Points on a hilly landscape, in no order, each with its height.
A ball rolls from a point to the lowest of its 6 nearest points, and stops where none of them is lower. Distance is the straight distance between rows; heights are no part of it.
mopa: [ 68 127 171 118  90 122 110 121 112 104 134 149 115 103 117 127  91 160
 220 152  92 119 117 133  91 168  94 119 168 122 104 146  86 118 104 139
 147 183 111 110 105 153 159 124 113  98 122 163 115 145 129 128 177 154
  66 156 154 120 129  84 127]  (h 3.73)
Lapa: [173  76 116 200 160 136 141 161 183  66 141 166  92 138 155 137 144 148
 115 123 145 138 126 130 145 101  78 129 173 154 157 111 127 179 188  76
  77 105 163 107 112 153  83 123 133 131 121 116  57 101  73 116 117 114
 115  91  97 137  84  71 113]  (h 7.80)
fav: [128 124 153  84 126  94 171 145  96 143 159 128 153 125 107 108 193 137
 133 129 109 172 135 151 104 118 171 156 105 143  88 110 106 147  90 146
 142 102 172 138 118 142 123 167 121 163  84 131 150 138 154  96 150 107
 146 152 134 119 137 174 142]  (h 5.35)
nuv: [138 145 126 100 122  84 141 145 111 117 170 134 152 121  96 111 172 133
 147 146 136 166 143 134 104 163 174 164 120 126  86 131 123 148 110 169
 127 108 137 118 123 136 120 157 117 155  86 148 152 154 132 106 150 104
 136 115 136 121 150 155 152]  (h 5.25)
varim: [127 153 168 112 150 138 146 130  84 189 117  91 148 124  70 128 168 123
 110 107  65 148 125 182  95  76 159 153 132 174 107 100 114 123  80 164
 141 129 175 135 133 152 144 160 110 133 111  98 150 107 162 107 147 116
 138 124 124 132 109 166 146]  (h 6.34)
pibeg: [145 140 123 105 121  74 164 142  92 120 182 127 147 150 116 116 164 110
 123 155 128 176 127 119  97 150 181 174 122 115  68 127 130 153 137 152
 152 122 133 131 116 142 118 178 122 136 107 111 146 148 139 117 146 127
 138 165 128 127 160 157 156]  (h 5.12)
Melom: [110 150 186  78 133 151 129 169 105 134 138 103 119  95 118 106 125 139
 166  92  96 127  71 171  86 127 141 157 136 170 147  86  91 124  90 144
 158 174 185 136  92 150 158 137 127 137 108 112 164 114 216 104 163 164
 130  92 125 148 140 159  99]  (h 3.02)
Vap: [121 127  77 117 173 114 131 128 122 110 125 112 136 164 177 125 122 116
  64 133 140 130 153 119 192 161 157 125  75  94 126 171 150 125 165 121
 122 113 105 125 143 125 123 155 131 121 155 102 143 136  92 130  90 117
 153 132 104 141 163 128 141]  (h 7.44)
Lazo: [ 88 132 143 137 139 138 132 132  77 219 124 106 144 119  67 123 159 134
  95 112  59 140 135 164 105  73 167 125 147 178 124  77 125 120  89 144
 144 111 135 139 134 134 129 151 110 134 119 106 180  81 130  84 136 145
 136 123 114 128 114 178 167]  (h 6.24)
Dup: [127 156  83 123 122 100 161 132 113 100 152 133 152 143 151 136 137  89
 101 149 133 142 165 107 115 175 163 166 110 105  75 151 133 133 155 139
 126 117 122 126 133 146 118 140 139 120 129 111 158 169 117 114 111 104
 147 154 117 142 184 133 161]  (h 5.67)
nini: [ 75 148 154 127  91 116 102 130 108 103 122 146 132 100 130 131 103 153
 215 118 103 145  84 128  93 200 108 112 151 123 119 142  86 125  96 133
 157 174 124 116  78 155 152 118 134 120 111 146 137 146 148 128 190 165
  84 120 168 136 135  97 127]  (h 2.01)
sasoz: [176  93  78 181 156 104 137 137 132 101 150 144 125 131 165 137 133 149
 111 129 123 149 140 125 226 113  75  96 133 117 177 143 140 187 194 135
  83  96 152 111 155 135  74 134 156 144 126 139  60  96 113 114  94 138
 134 103 120 126 111 105  67]  (h 7.87)
Kile: [197  58  99 113 127 137 112  37 161 138  91 173 148 133 138 181 123  69
  60 113 230 104 180 116 158  74 145 139  51  49 131 131 138 118 173 102
 122  90 112 150 121 103 139  88 122 163 126 120 161 141 100 129 109 110
 158 162  88 114 107 166 146]  (h 2.60)
mufan: [181 129  92 230 129  94 103 171 161  87 174 182  78  84 149 135 146  82
 115  85 148 126 128  42 151 118  77 121 102 112 172 118 120 166 210  84
  90 131 152 132  89 147 104  88 164 101 109 142  63  88 106 115 107 121
 100 142  98 106 107 105  57]  (h 7.79)
Guli: [118 147  83 124 146 113 153 133 127  84 140 134 139 158 172 131 132 100
  87 140 137 121 145 104 160 167 158 124  78  96 121 157 150 139 162 128
 121 110 102 145 135 110 127 155 139 102 155  91 154 146 108 129  86 134
 168 141 115 111 187 127 137]  (h 6.09)
Fazu: [111 133 179  68 128 142 131 153 106 134 140  93 132  88 113 121 143 153
 172  85  87 157  91 159  86 149 164 135 105 137 124  89 100 133  82 157
 141 163 170 125 102 158 164 139 118 133 108 120 157  90 202 121 157 145
  98  75 138 146 135 147 119]  (h 3.50)
Dabel: [123 102  89 165 148 139 127 162 164  98 112 102  88 133 153 108 117 183
 108 121 123 127 139 102 126 125 101 117 191 129 157 120 159  95  99  67
  77 138 139  85 156 127 107  94 135 114 114 116 124 120  83 143  97  91
  97  96 137 116 123  65 148]  (h 5.88)
kunid: [178  78 131 188 126 124 127 161 175  82 128 183  97 122 132 130 143 159
 114 123 152 158 133 104 114 112  58 114 172 151 148 102 139 161 151  52
  85 126 157 102 134 130 116  90 143 125 107 129  55 136  88 136  97  83
 105  96  91 124  71  70 123]  (h 7.26)
lizon: [119 150 160 121 131 150 144 108  64 223 109 116 132  97  72 133 165 133
 106  94  57 122 130 156  96  52 145 116 134 188 133  52 123 129  72 146
 133 117 151 140 146 152 133 170 131 123 142 131 165  84 142 106 137 129
 138 109 110 138 120 176 142]  (h 5.70)
leno: [100 106 155 100 149  93 146  99  61 185 134 121 152 110  64 133 191 141
  85 102  72 110 104 191 107  61 146 129 132 153 127  86  96 133 125 131
 157 105 141 153 115 149 107 174 148 146  90 123 163 106 106 102 146 124
 158 147 116 134 111 191 158]  (h 6.25)
mupet: [145 183 145 117 131 160 138 141  86 211  95  95 131 119  93 128 125 139
 120  89  63 138 107 146 114  93 141 141 118 175 167  71 121 105  89 145
 131 123 139 147 140 121 154 122 124 113 139 117 161  80 186 126 141 141
 151  93 105 157 120 184 115]  (h 4.93)
ruma: [ 90 126 159  96 113 132 133 161 119 117 136 120 135 102 131 108  93 146
 217 109 109 139  84 142  96 190 136 144 150 117 112 138  80 139 100 126
 162 180 145 132  73 147 169 142 120 132 116 126 135 161 168 133 184 164
 109 113 161 130 137 124 133]  (h 3.48)
Rula: [141 106  87 192 166 121 133 141 155  96 130 114 132 156 169 132 110 148
 103 135 117 128 141 138 238 140  87 109 114 122 160 160 153 152 190 127
 100 111 134 115 147 147 100 142 161 121 163 109  88  91  85 122  92 146
 138 107 110 139 114  84  94]  (h 5.00)
Pena: [173  77 102  80 119  94 137  67 107 154 134 137 143 143 101 125 188  78
  75 113 195 108 142  96 129  77 189 145  83 108 128  97 142 106 115 126
 101  62  98 174 119  57  83 119 124 156 107 135 136 166 107 108 131 127
 156 183 106 103 101 170 157]  (h 4.05)
pume: [112 171  84 135 125 119 138 139 128 126 149 126 138 144 138 124 108  93
 105 175 142 131 165 109 121 183 140 157 140 114 101 175 152 114 130 111
 114 114 116 113 137 149 126 132 130 105 118 123 135 135  90 132 114  99
 134 129 118 128 180 112 169]  (h 6.45)
gimav: [132 150 145  95 113 106 148 146 102 129 176 115 130 134 119 122 150 118
 181 169 116 179 125 117 100 203 151 126 115 117  65 155 137 130  96 141
 116 115 123 110 135 141 135 130 143 137 118 143 107 146 132 109 156 101
 123 134 152 146 152 141 148]  (h 4.88)
kek: [115 128  79 180 154 166 146 159 147  88 110  98 109 165 149 130 100 150
 101 151 117 138 139 108 131 154 107 146 157 130 126 143 170 135 111  99
  96 131 128 118 156 145 109 112 135 121 145 129 134 108  68 124 103 124
 117 109 146 132 159  61 155]  (h 6.33)
Fitug: [175 117 120 164 159 149 122 102 155 143 138 140 160 134 143 159 142 126
  89 185 157 104 169 149 243  85  92  84  88  93 147 169 158 168 209 130
 138  94 119 133 168 129  86 130 141 155 163 139  90 108 104 151  93  97
 177 130 127  88  91 156  77]  (h 1.52)
Gutig: [113 157  94 157 131 126 139 153 141  98 137  94 140 154 143 128 115 105
 123 189 110 148 161 113 121 179 149 146 142 112 126 165 163 127 124 101
 110 114 113 110 166 131 121 115 130 115 153 127 115 133  86 125  93  99
 130 114 141 120 175  98 181]  (h 6.29)
Bil: [ 85 155 167  87 125 161 116 135 147 141  98 128 135  84 118 111 113 145
 190 110 113 127  82 165  76 127 116 156 161 163 152  99  95 136  87 153
 185 180 184 132  93 138 178 128  96 117 109 144 148 134 202 108 176 162
 109  85 159 138 147 152 102]  (h 3.28)
Pafe: [ 54 146 166  87  85 168  95  94 162 153 105 154 115  91 115 115  84 190
 226 106 119  91 112 142  86 125  94  72 142 133 125 142  78  65  63 142
 159 134 139 134 115 119 181 110  64  82 152 184 130 161 154 148 145 181
  78 121 154 120  85 107  85]  (h 3.95)
Sipad: [104 143 153 121  89 114 104  99 121 122 129 118  93 146 117 146  93 142
 174 146  93  98 106  79  82 129  94 107 206 139  93 129 105 102 102 118
 137 172  78 109 126 117 100  97 138  91 126 153 154 132  73 153 131 145
  83 177 161 118 142  61 135]  (h 3.39)
para: [ 95 134 162  89 107 148 141 172  99 109 141 114 128 100 119 101 125 147
 175  95 106 146  99 152  71 145 130 149 119 127 130 111  94 128  97 122
 150 177 171 115  76 151 160 163 106 148 105 109 123 142 215 120 195 141
 120 111 133 137 145 151 106]  (h 3.96)
lod: [107 158 105 143 107 127 141 155 108 108 158 110 120 151 143 116 126 121
 144 175 111 145 136  93 106 192 131 142 125 115 111 161 147 120  89 118
 112 115 106 124 125 156 120 108 129 113 134 131 138 140 116 139 130 114
 118 128 170 140 177  91 171]  (h 5.68)
kaze: [160 128  94  69 128  66 142 103  72 146 155 139 134 122 127 128 176 100
  88 104 186 144 134 107 151 106 185 133  98  85 116 136 148 115 143 145
 118  97  96 172 130  79  88 133 128 147 112 113 154 154 113 115 132 119
 151 175 112 124 136 151 144]  (h 3.79)
fip: [105 139  84 157 134 142 133 167 133  93 116  88 109 151 148 121  94 136
 135 159 112 118 156  96 107 173 126 138 159 137 144 151 159 103  95  91
  74 146 105 110 167 139 117  95 145 110 157 123 144 128  84 158 115 102
 109 117 139 144 159  60 167]  (h 5.87)
vusu: [159  70 137 140 141 143 116  64 181 116  84 170 150 128 142 159 122  85
  66 129 216  97 179 154 180  83 142 116  44  67 127 156 148 129 197 111
 157  98 108 131 135 103 124 108 123 158 131 140 148 125  97 149 101  89
 186 162  60  86  73 178 131]  (h 1.92)
seras: [170  82 133 129 122 140 108  74 177 149 115 163 136 142 147 149 128  86
  57 130 216  91 198 137 163  77 160 115  48  44 117 143 170 117 183  97
 135 104 111 136 146  80 131 119  94 146 140 126 161 143 110 140  95  94
 167 164  81 105  93 166 145]  (h 2.58)
mises: [111 126  65 145 135 131 151 120 143  91 128 104 129 174 145 119  93  89
  84 163 136 120 162 126 158 164 149 149 107 114 120 157 139 126 142 116
 130 110 124 122 131 164 126 143 142 113 138 104 136 136  92 130  97 120
 169 130 121 138 182 100 155]  (h 6.14)
ses: [126 186 139 107 112 141 118 127  62 215  60  99 147 120  98 145 135 112
 126  74  83 121 111 130 101  91 134 119 132 220 149  64 120 128  86 198
 124 133 100 160 169 127 164 134 153 116 143  99 137  60 190 112 135 148
 110  92 108 177 121 153 141]  (h 3.11)
gofu: [155 108 118 151 150 149 109  97 169 156 103 128 160 141 167 161 120 126
  68 169 173 109 180 138 208 114 121  93  59  86 126 158 146 136 200  99
 151  90 123 113 171 113 136 140 113 153 130 114 114 136  92 146  77  88
 182 147  78  89 102 159 130]  (h 1.99)
vuga: [116 151 103 112 119  95 144 140 116 113 178 128 135 140 137 114 151 102
 130 161 149 158 141 107  93 182 166 174 114 109  68 148 140 143 128 136
 110  98 112 127 136 137 134 143 120 115 139 129 141 159 120 130 120 106
 127 162 132 132 192 129 186]  (h 6.17)
duna: [146  87 117 140 153 114 125 147 167  97 103 137  84 145 134 118 122 167
 122 129 123 135 113 112 114 103  99 117 179 149 141 101 149 141 119  45
  71 121 152  83 136 138 104  88 128 123 128 114  85 134  80 143  85  94
  94 112 114 135  79  49 140]  (h 6.69)
goru: [166  65 131 139 122 153  93  37 177 152  86 184 131 122 156 181 112  84
  67 105 216  99 157 142 188  78 136 121  56  47 117 136 138 134 189 109
 149 128 107 150 113  99 137  78 119 160 115 109 132 132  91 140 111 106
 170 156  82 116  76 176 143]  (h 2.73)
suzeg: [160  91  97 168 168 144 130 113 160 113 134 135 140 157 152 150 137 153
  88 166 136 118 167 161 246 121 109  91  96 104 155 173 157 160 188 111
 116 106 143 107 183 131  97 144 148 161 152 117 105 113 102 152  82  96
 170 137 115 128 105 147  98]  (h 2.57)
Ditug: [ 90 136 162 124  83 133 115 127 104  94 132 128 132 126 119 119  82 142
 213 154 100 126 104 104 107 197 102 123 158 140  96 150  98 122  83 142
 143 178  83 115  98 145 133 102 143 126 131 148 129 143 126 135 181 156
  80 144 185 136 136  78 142]  (h 4.19)
zoget: [ 75 164 190 105  83 136 100  91 138 157 127 146 105 118  76 129  83 206
 226 135 104  92  93 112  88 124  94  70 159 133  86 148  66  81  80 149
 141 145  95 132 119 113 157  82  94  86 142 163 111 143 128 156 129 132
  87 145 153 108  88  79  83]  (h 4.57)
Gular: [ 75 152 159  85  90 163  86 121 161 152 100 163  99  89 113 127 103 152
 211  89 142 102  93 115  73 112 113 101 150 141 172 111 124  56  60 131
 165 126 159 139 110  92 220 136  70  71 172 182 136 152 197 138 161 174
  82  99 151 132 110 116  93]  (h 5.08)
seno: [ 74 131 145 120  75 121  98 120 109 100 145 139 101 134  93 136  86 145
 213 155  85  99  96 119  84 152  98 116 176 147 101 156  89 101 101 125
 133 179  64 120 114 131 124  92 135 101 138 174 135 142  87 146 143 161
  84 156 178 119 147  51 142]  (h 1.44)
duse: [104 143 171  89 122 165 104 135 171 142  89 136 127  93 109  96 113 121
 189 129 134  98  88 152  43 125 126 151 163 161 154  93 107 103  88 148
 166 167 168 132  95 108 183 120  85 104 146 147 130 162 195 131 160 167
 104  78 144 147 120 139  60]  (h 1.61)
suron: [143 118  96 110 150 131 134  94 146 118 125 131 140 144 162 154 144 127
  52 120 181 118 179  91 177 143 166 124  55  46 143 148 161 118 153 100
 131  89 110 129 153  90 119 131 121 142 153 100 155 136 106 126  94 106
 171 167  94  94 117 149 129]  (h 5.07)
navor: [124  93  90 152 137 132 115 149 134 105 126  84  65 153 149 120 103 152
 108 132 102 129 130  72 114 142 119 123 196 132 152 143 149  96  86  82
  75 149 115  78 151 131  97  79 150 114 125 111 119 123  62 151  97 114
 107 107 148 131 139  67 150]  (h 5.32)
Sepil: [155  95  95 115 133 124 121  90 135 154 121 135 128 131 151 140 161 100
  60 132 209 120 177 100 168 112 148 121  52  79 115 133 159  98 151 104
 125  80 116 147 151  72 108 128 104 148 136 123 163 145 111 135 101  88
 154 156  84  84 127 154 152]  (h 3.35)
sozam: [142 137 110  81 136  61 150 125  78 119 156 138 144 148 137 106 174 104
 106 143 154 148 136 119 116 125 204 155 120 117  75 129 130 157 139 161
 133 109 115 154 108 114 111 160 118 150 109  89 159 151 130  93 141 118
 147 177 101 125 160 146 148]  (h 4.11)
nef: [156 101  83 190 153 131 122 135 179  74 114 128 108 145 134 114 104 166
 106 142 134 139 143 116 142 129  97 118 179 141 149 136 147 149 124  71
  67 124 159  93 164 143  94 116 136 129 129 143  97 117  64 144  86 115
 105 117 113 141 109  65 156]  (h 6.50)
dad: [ 76 133 165 124  88 156  97 124 140 140 131 150 143  94  86 118  84 162
 229 123 122 119 125 148  89 170 104 111 151 142 100 146  74 108  80 144
 179 152 126 129 103 133 173 107  86 116 130 181 117 135 147 137 162 145
  63 154 166 133 118  99 124]  (h 2.76)
Siv: [ 89 149 150  98  99 102 131 160  95 104 159 120 136 125 138 106 114 147
 208 126 121 167 106 131 106 212 136 112 129 107  92 148 117 128  83 131
 138 160 114 123 111 139 128 127 140 149  92 134 130 143 157 146 174 136
 112 133 162 125 133 130 138]  (h 3.70)
geb: [121 159 154  96 110  99 142 168  94 126 166 119 121 119 148 106 132 142
 183 142 111 164 106 115  84 192 122 114 137 113 108 157 109 125  74 141
 120 144 125 126 122 148 131 119 141 158  97 125 122 144 170 116 160 126
 106 132 150 136 148 141 138]  (h 4.28)
did: [131 174 153 103 117 165 121 135 111 158  69  93 138 141 108 109 107  93
 138 101  99 114  67 150  71  96 117 192 145 235 170  66 125 115 105 203
 154 161 119 124 136 108 173 142 131  92 156 112 126 108 219 120 128 179
 131 100 141 156 129 152 110]  (h 2.71)
Guv: [ 78 146 164  80 112 181 127 117 161 123 113 160 129  73 117 119  99 153
 208 114 118 112  89 136  60 121 107 139 160 151 133 105  78  93  90 126
 190 167 181 126  85 130 191 133  80 102 136 168 145 144 194 118 154 167
  92  97 142 122 134 130  95]  (h 5.33)
Bege: [108 129 136 145 115 113 125 149 130 105 131 100  74 152 140 113  90 151
 132 108  95 104 108  67 113 137 104 115 204 140 134 120 118  96 100  75
  86 174  91  99 123 130  94  68 150  99 135 109 140 130  84 149 114 144
 109 124 150 113 147  45 150]  (h 4.61)
dute: [ 95 169 122 126 117 127 159 159 132 111 152 128 140 134 146 103 122 113
 139 180 135 167 142  95  98 219 143 152 139 125 102 147 137 111 108 131
 102 122 107 124 143 142 122 133 129 143 120 154 122 147 117 132 130  85
 126 133 151 147 177 112 173]  (h 5.64)
bani: [102 147 169  94 126 166  81 136 187 145 108 137 114  73 117 113 104 159
 202  98 150  98  92 137  60 102 113 125 166 162 167 101 109  79  57 153
 160 118 158 139 117  94 186 132  72 105 158 147 125 165 226 138 158 167
  69  83 150 107 127 119  69]  (h 4.84)
lonif: [159 169 162 103 135 147 124 132  77 182  73  89 135 131  96 123 130  99
 117  93  57 108  79 150  91  94 146 134 142 219 165  53 122 138  87 195
 134 156 118 142 147 121 183 121 150 109 146 107 124  85 201 135 140 179
 125  97 128 172 108 142 102]  (h 2.66)
sur: [109 124  70 164 157 127 125 148 145  98 115  94 115 165 182 146 104 138
  83 129 124 126 149 127 201 149 121 114  98 115 129 165 150 125 172 110
 129 103 126 114 163 144 132 165 137 131 163 108 116 119  85 132  98 130
 154 120 111 144 166 120 125]  (h 7.08)
Dunar: [192 111  89 197 151  93 109 163 166 114 184 154  97  89 151 133 152 123
 108 108 157 131 122  91 191 100  70  93 125 117 193 119 133 186 212 132
  82 126 151 126 114 141  80 137 167 131 123 142  74  91 129 111 111 120
 123 114 109 106 101  94  53]  (h 7.94)
sifog: [165  69 150 165 135 146  94  63 172 113 112 163 160 137 140 168 111  97
  64 125 193  82 172 147 207  84 124 113  43  52 131 172 155 134 209 112
 163 129 106 133 125 111 123  93 135 152 137 116 120 116 103 156 115 111
 174 167  88 108  94 181 131]  (h 1.78)
Danin: [139 170 167 102 136 171 121 141  97 183  83  94 120 131  91 115 123 113
 137  70  74 114  79 149  72  86 133 141 146 202 161  62 112 133  78 168
 122 153 123 155 152 139 164 134 134  97 127  88 139  85 214 122 145 165
 141  84 120 176 135 169 116]  (h 3.12)
Delal: [146  97  75 197 175 114 137 143 155  72 129 136 119 136 170 113 126 136
 104 120 133 135 133 127 201 118  86 119 171 137 144 139 130 159 202  99
  83 125 138 122 142 149 106 152 149 132 126 130  84 110  93 121 101 140
 136 111 106 138 114  72 108]  (h 6.74)
duzuv: [199 116 146 199 140 150 102 103 167 146 138 153 147 125 151 166 149  95
 105 198 133 131 178 157 235  75  81  80  96 101 151 152 152 161 209 138
 128 105 111 130 160 122  82 126 141 161 149 160  73  82  88 152  93  99
 171 134 136  84  85 161  57]  (h 1.80)
Kikas: [189 138  97 197 146 133 120 143 168 117 137 138 127 120 142 144 158 134
  98 151 132 130 157 117 220  94  68  79 112  94 162 144 172 158 215 129
 108 102 142 135 159 128  70 144 147 158 140 138  69  86 105 150  94 119
 155 108 142 114 103 135  39]  (h 5.86)
bido: [142 101  90 166 153 131 143 158 165  84 105 117 105 146 140 116 102 166
 102 144 123 131 147 106 142 130  98 134 177 150 132 135 146 118 129  79
  82 130 158  93 142 149 115 112 146 119 131 121 113 121  61 135 101 113
 119  92 129 150 121  66 151]  (h 6.01)
dofu: [108 160 132 119 123 130 158 164 110 130 160 127 131 118 139 122 136 128
 150 156 142 157 157 110  96 210 144 126 131  99  98 139 141 137  90 137
 137 113 113 120 118 144 125 129 149 133 117 140 134 145 119 122 152  89
 114 128 147 121 186 132 185]  (h 5.09)
Livab: [125 167 162 105 127 170 126 138 136 143  92  93 135 116 104 100 100  99
 144  84 108 104  68 163  59  95 130 186 169 217 175  74 116 133 109 167
 163 159 140 127 116 113 173 130  99 122 151 109 148 134 207 133 133 184
 120  81 131 163 142 155  99]  (h 2.87)
Toli: [186  96 104 112 126 100 118  86 122 149 130 132 147 140 116 139 177 101
  68 124 207 123 177 107 127  78 180 148  94  94 148 114 176 103 109 131
 106  73 103 159 135  66  97 101 119 161 115 123 158 165  85 125 125 112
 155 171 108  92 121 168 164]  (h 4.07)
nud: [117 129  63 179 156 141 130 124 149  92 119 119 132 150 160 131 101 121
  74 174 137 133 162 135 156 143 119 136 136 126 121 166 149 122 170  96
 116 119 134 130 148 142 118 141 113 127 156 135 132 135  82 134  97 120
 132 122  97 148 152  94 153]  (h 6.98)
sefo: [120  91 144  80 134  78 148  93  58 163 144 125 166 129  69 128 176 139
  77 105 101 137 114 177 140  64 169 124 128 141 115 118 121 124 145 136
 149  94 128 162  79 113  96 168 141 146  77 125 159 125  95 111 158 142
 135 169 118 112  98 155 172]  (h 7.84)
Nop: [108 130  94 147 110 135 127 148 113 109 132 111  89 151 147 132  92 138
 140 149 104 134 110  72 116 175 118 123 164 137 117 154 153 112  98 109
  88 160  89 105 152 131 104  98 139 105 132 116 136 122  90 145 126 132
 105 122 196 147 151  61 161]  (h 5.26)
pepel: [114 153 164 100 122 157 119 146 139 144 116 101 129  93 117 101 113 136
 160  98 108 112  86 169  64 110 137 148 146 170 144  81  99 145 102 156
 171 195 172 132 104 127 155 132 104 114 126 112 153 126 212 115 167 171
 127  86 144 138 129 167  91]  (h 2.21)
viro: [190 106 102 218 144  96 119 165 169  84 143 177  90 118 140 130 139 110
 117  95 151 155 126  98 161 109  52 119 148 153 159 111 130 196 206  84
  77 109 155 135 105 142 105 128 151 125 106 140  54 106  93  96 109 103
 119 119 110 134  84  92  86]  (h 7.66)
benap: [ 65 137 166 103 105 176  95 109 166 146 115 154 112  79 114 124 110 177
 214  99 134  88 106 130  65 111 104 103 150 145 162 110 108  85  58 127
 164 134 131 134 100 108 195 123  64  91 146 176 131 175 170 142 165 158
  78 104 137 124  95 100  75]  (h 4.52)
vuv: [115 145 186  88 142 161 140 141 127 146  98 102 138  99  99 105 125 108
 146  80 106 115  73 174  71 104 136 151 151 193 177  63 100 133 106 185
 157 175 154 130 123 138 169 132 126 121 130 100 154 115 213 108 142 169
 133  92 136 148 128 171 107]  (h 2.80)
zavo: [142  94 120  54 134  70 147 113  49 150 137 116 133 149  97 120 193 126
  83 105 155 150 111 140 136  92 167 132 114 128  96 132 135 120 156 136
 125 102 104 159 105 102  85 154 154 156  89 122 143 151 112 121 147 121
 138 187 136 134 119 178 154]  (h 4.58)
feba: [128 143  89 111 142 112 144 108 111  99 131 124 134 162 173 129 135  92
  71 121 143 134 146 104 156 147 161 149  83  99 111 166 148 131 167 107
 106 123 101 134 131 106 118 153 135 128 133 106 153 162 110 128 102 118
 153 149 115 136 177 142 166]  (h 4.49)
dufir: [ 93 141 142 136 114 129 119 123 120 103 125  95  92 150 113 130  79 133
 154 132  93  85  93  73 107 156 111 127 212 134 110 136 121  97  99 118
 101 175  77 104 119 131 109  80 138  99 123 134 121 119  55 133 131 147
  96 157 167 133 163  45 147]  (h 4.08)
leke: [146 176 178  97 122 138 125 132 103 190  78 110 135 159 105 142 104  95
 128 100  77 108  77 159  99  97 128 153 159 244 158  78 124 129 103 213
 162 154 100 154 154 113 191 107 154  94 168 111 116  94 202 137 143 172
 126  85 105 170 116 141 129]  (h 1.47)
vit: [117 151 174  87 132 117 134 134 100 172 145 105 146 122  88 101 171 167
 136 116  96 137 122 174  94 103 175 142 143 152 107  94  93 138 100 144
 142 116 173 130 118 130 132 175  98 159  82 126 125 115 168  96 144 124
 138 121 127 132 110 183 144]  (h 5.28)
kisuk: [140 116  83 126 140 146 139 104 157 142 113 132 128 154 169 164 121 115
  58 134 155 123 159 128 203 127 134 105  59  65 136 179 147 119 164 111
 134  92 102 127 163 110 128 145 119 143 167 108 131 138 111 143  80 101
 166 132  99 123 129 148 102]  (h 6.31)
sezif: [120 145 156  91 120 120 146 148 105 139 158 111 143 127 126 120 175 153
 180 140 109 171 111 146  77 161 168 139 135 120  84 126 103 130 104 144
 141 129 164 121 119 151 145 142 127 160  87 125 127 142 171 130 173 124
 110 121 139 131 135 170 133]  (h 4.59)
duboz: [165  94 146 186 128 158  96  77 173 116 114 188 170 125 145 181 116  88
  74 172 180 101 180 158 232  89 113  99  81  47 140 167 149 153 212 118
 155 128 109 148 132 126 101 114 154 148 159 131 100 114 132 161  96 117
 189 146 102  85 100 182 111]  (h 1.04)
mafu: [158 118  99 205 154 136 132 123 155 134 131 135 150 146 142 151 139 132
  98 168 133 133 152 135 237  93  79  89  91  88 151 159 153 154 199 135
 121  91 128 109 178 120  76 129 147 156 157 142  76 107 104 146  89 103
 165 117 138 111  99 135  70]  (h 2.38)
zok: [140 125  96  89 122  94 145 102 100 130 143 120 124 166 144 132 148  92
  70 114 191 131 143 102 137 135 193 134  66  71 114 127 163 109 140 122
 104  83  99 170 137  94 103 126 120 141 125  99 147 164 121 106 114 106
 150 150 114 115 130 175 136]  (h 3.76)
vozas: [110 115 162 120 133 120 146 112  64 189 133 124 153  97  70 136 186 134
 101 113  64 121 130 173 120  61 164 150 128 179 110  81 132 116 115 138
 172 111 166 153 119 154 114 163 123 126 114 130 176  92 130  78 136 136
 140 137 111 122 122 192 161]  (h 6.02)
kef: [129  98 137  84 123  62 171 119  67 139 160 123 144 152  98 107 194 123
 107 131 152 158 121 144 115 118 173 166 116 118  64 122 113 148 143 147
 148  99 115 138  84 116 104 172 131 135  98 124 157 159 121 113 136 133
 128 188 137 130 129 157 159]  (h 5.16)
Zoku: [103 151 125 132  98 120 137 148 105 116 139 100 119 133 128 126  79 127
 193 141 112 121 103  98 100 177 113 113 153 130 121 142 119 114  96 138
 103 159  81 120 120 134 124  95 150 116 136 141 112 136 113 159 158 150
 108 142 181 128 158  92 157]  (h 4.41)
dogil: [ 94 133 175  99  95 162 101 141 129 105 125 124 129  90 115 110 107 131
 197 101 116 128  89 175  80 144 101 144 149 149 127 132  71 107 101 144
 184 179 142 126  83 158 162 148 115 120 108 152 141 146 193 129 172 160
  76 129 151 140 147 122 112]  (h 4.14)
Peta: [162  90 130 175 127 145 117  82 169 143 107 172 156 141 139 148 126  97
  89 155 175  98 181 157 215 104 115  84  63  60 127 175 144 152 198 138
 156 110 101 123 147 108 141 129 144 147 147 128 130 124 109 145  83  95
 194 166  96 103  86 184 110]  (h 1.38)
fatoz: [ 95 139 151 105 105 110 151 161 104 123 144 111 127 121 130 119 103 152
 183 145 110 169 109 106 102 219 138 128 131 111 110 142 127 118  68 158
 114 136 147 112 134 131 141 123 140 144  99 147 127 138 146 130 179 116
 107 118 171 134 151 126 151]  (h 4.39)
robad: [185 101  78 206 147 100 128 157 167  68 158 188 108 110 168 145 135 125
 118 118 141 135 137 116 176 109  66 124 136 135 160 119 123 178 202 109
  88 112 153 126 107 141  85 128 161 123 113 141  55  96 110 121 103 118
 121 121 124 131 101  78  65]  (h 7.91)

For each start below, name the point where the ball stops.
Lapa -> seno
kunid -> seno
Vap -> duboz
Gutig -> nini
pume -> nini
pibeg -> duboz
leno -> nini
kef -> duboz
nud -> duboz
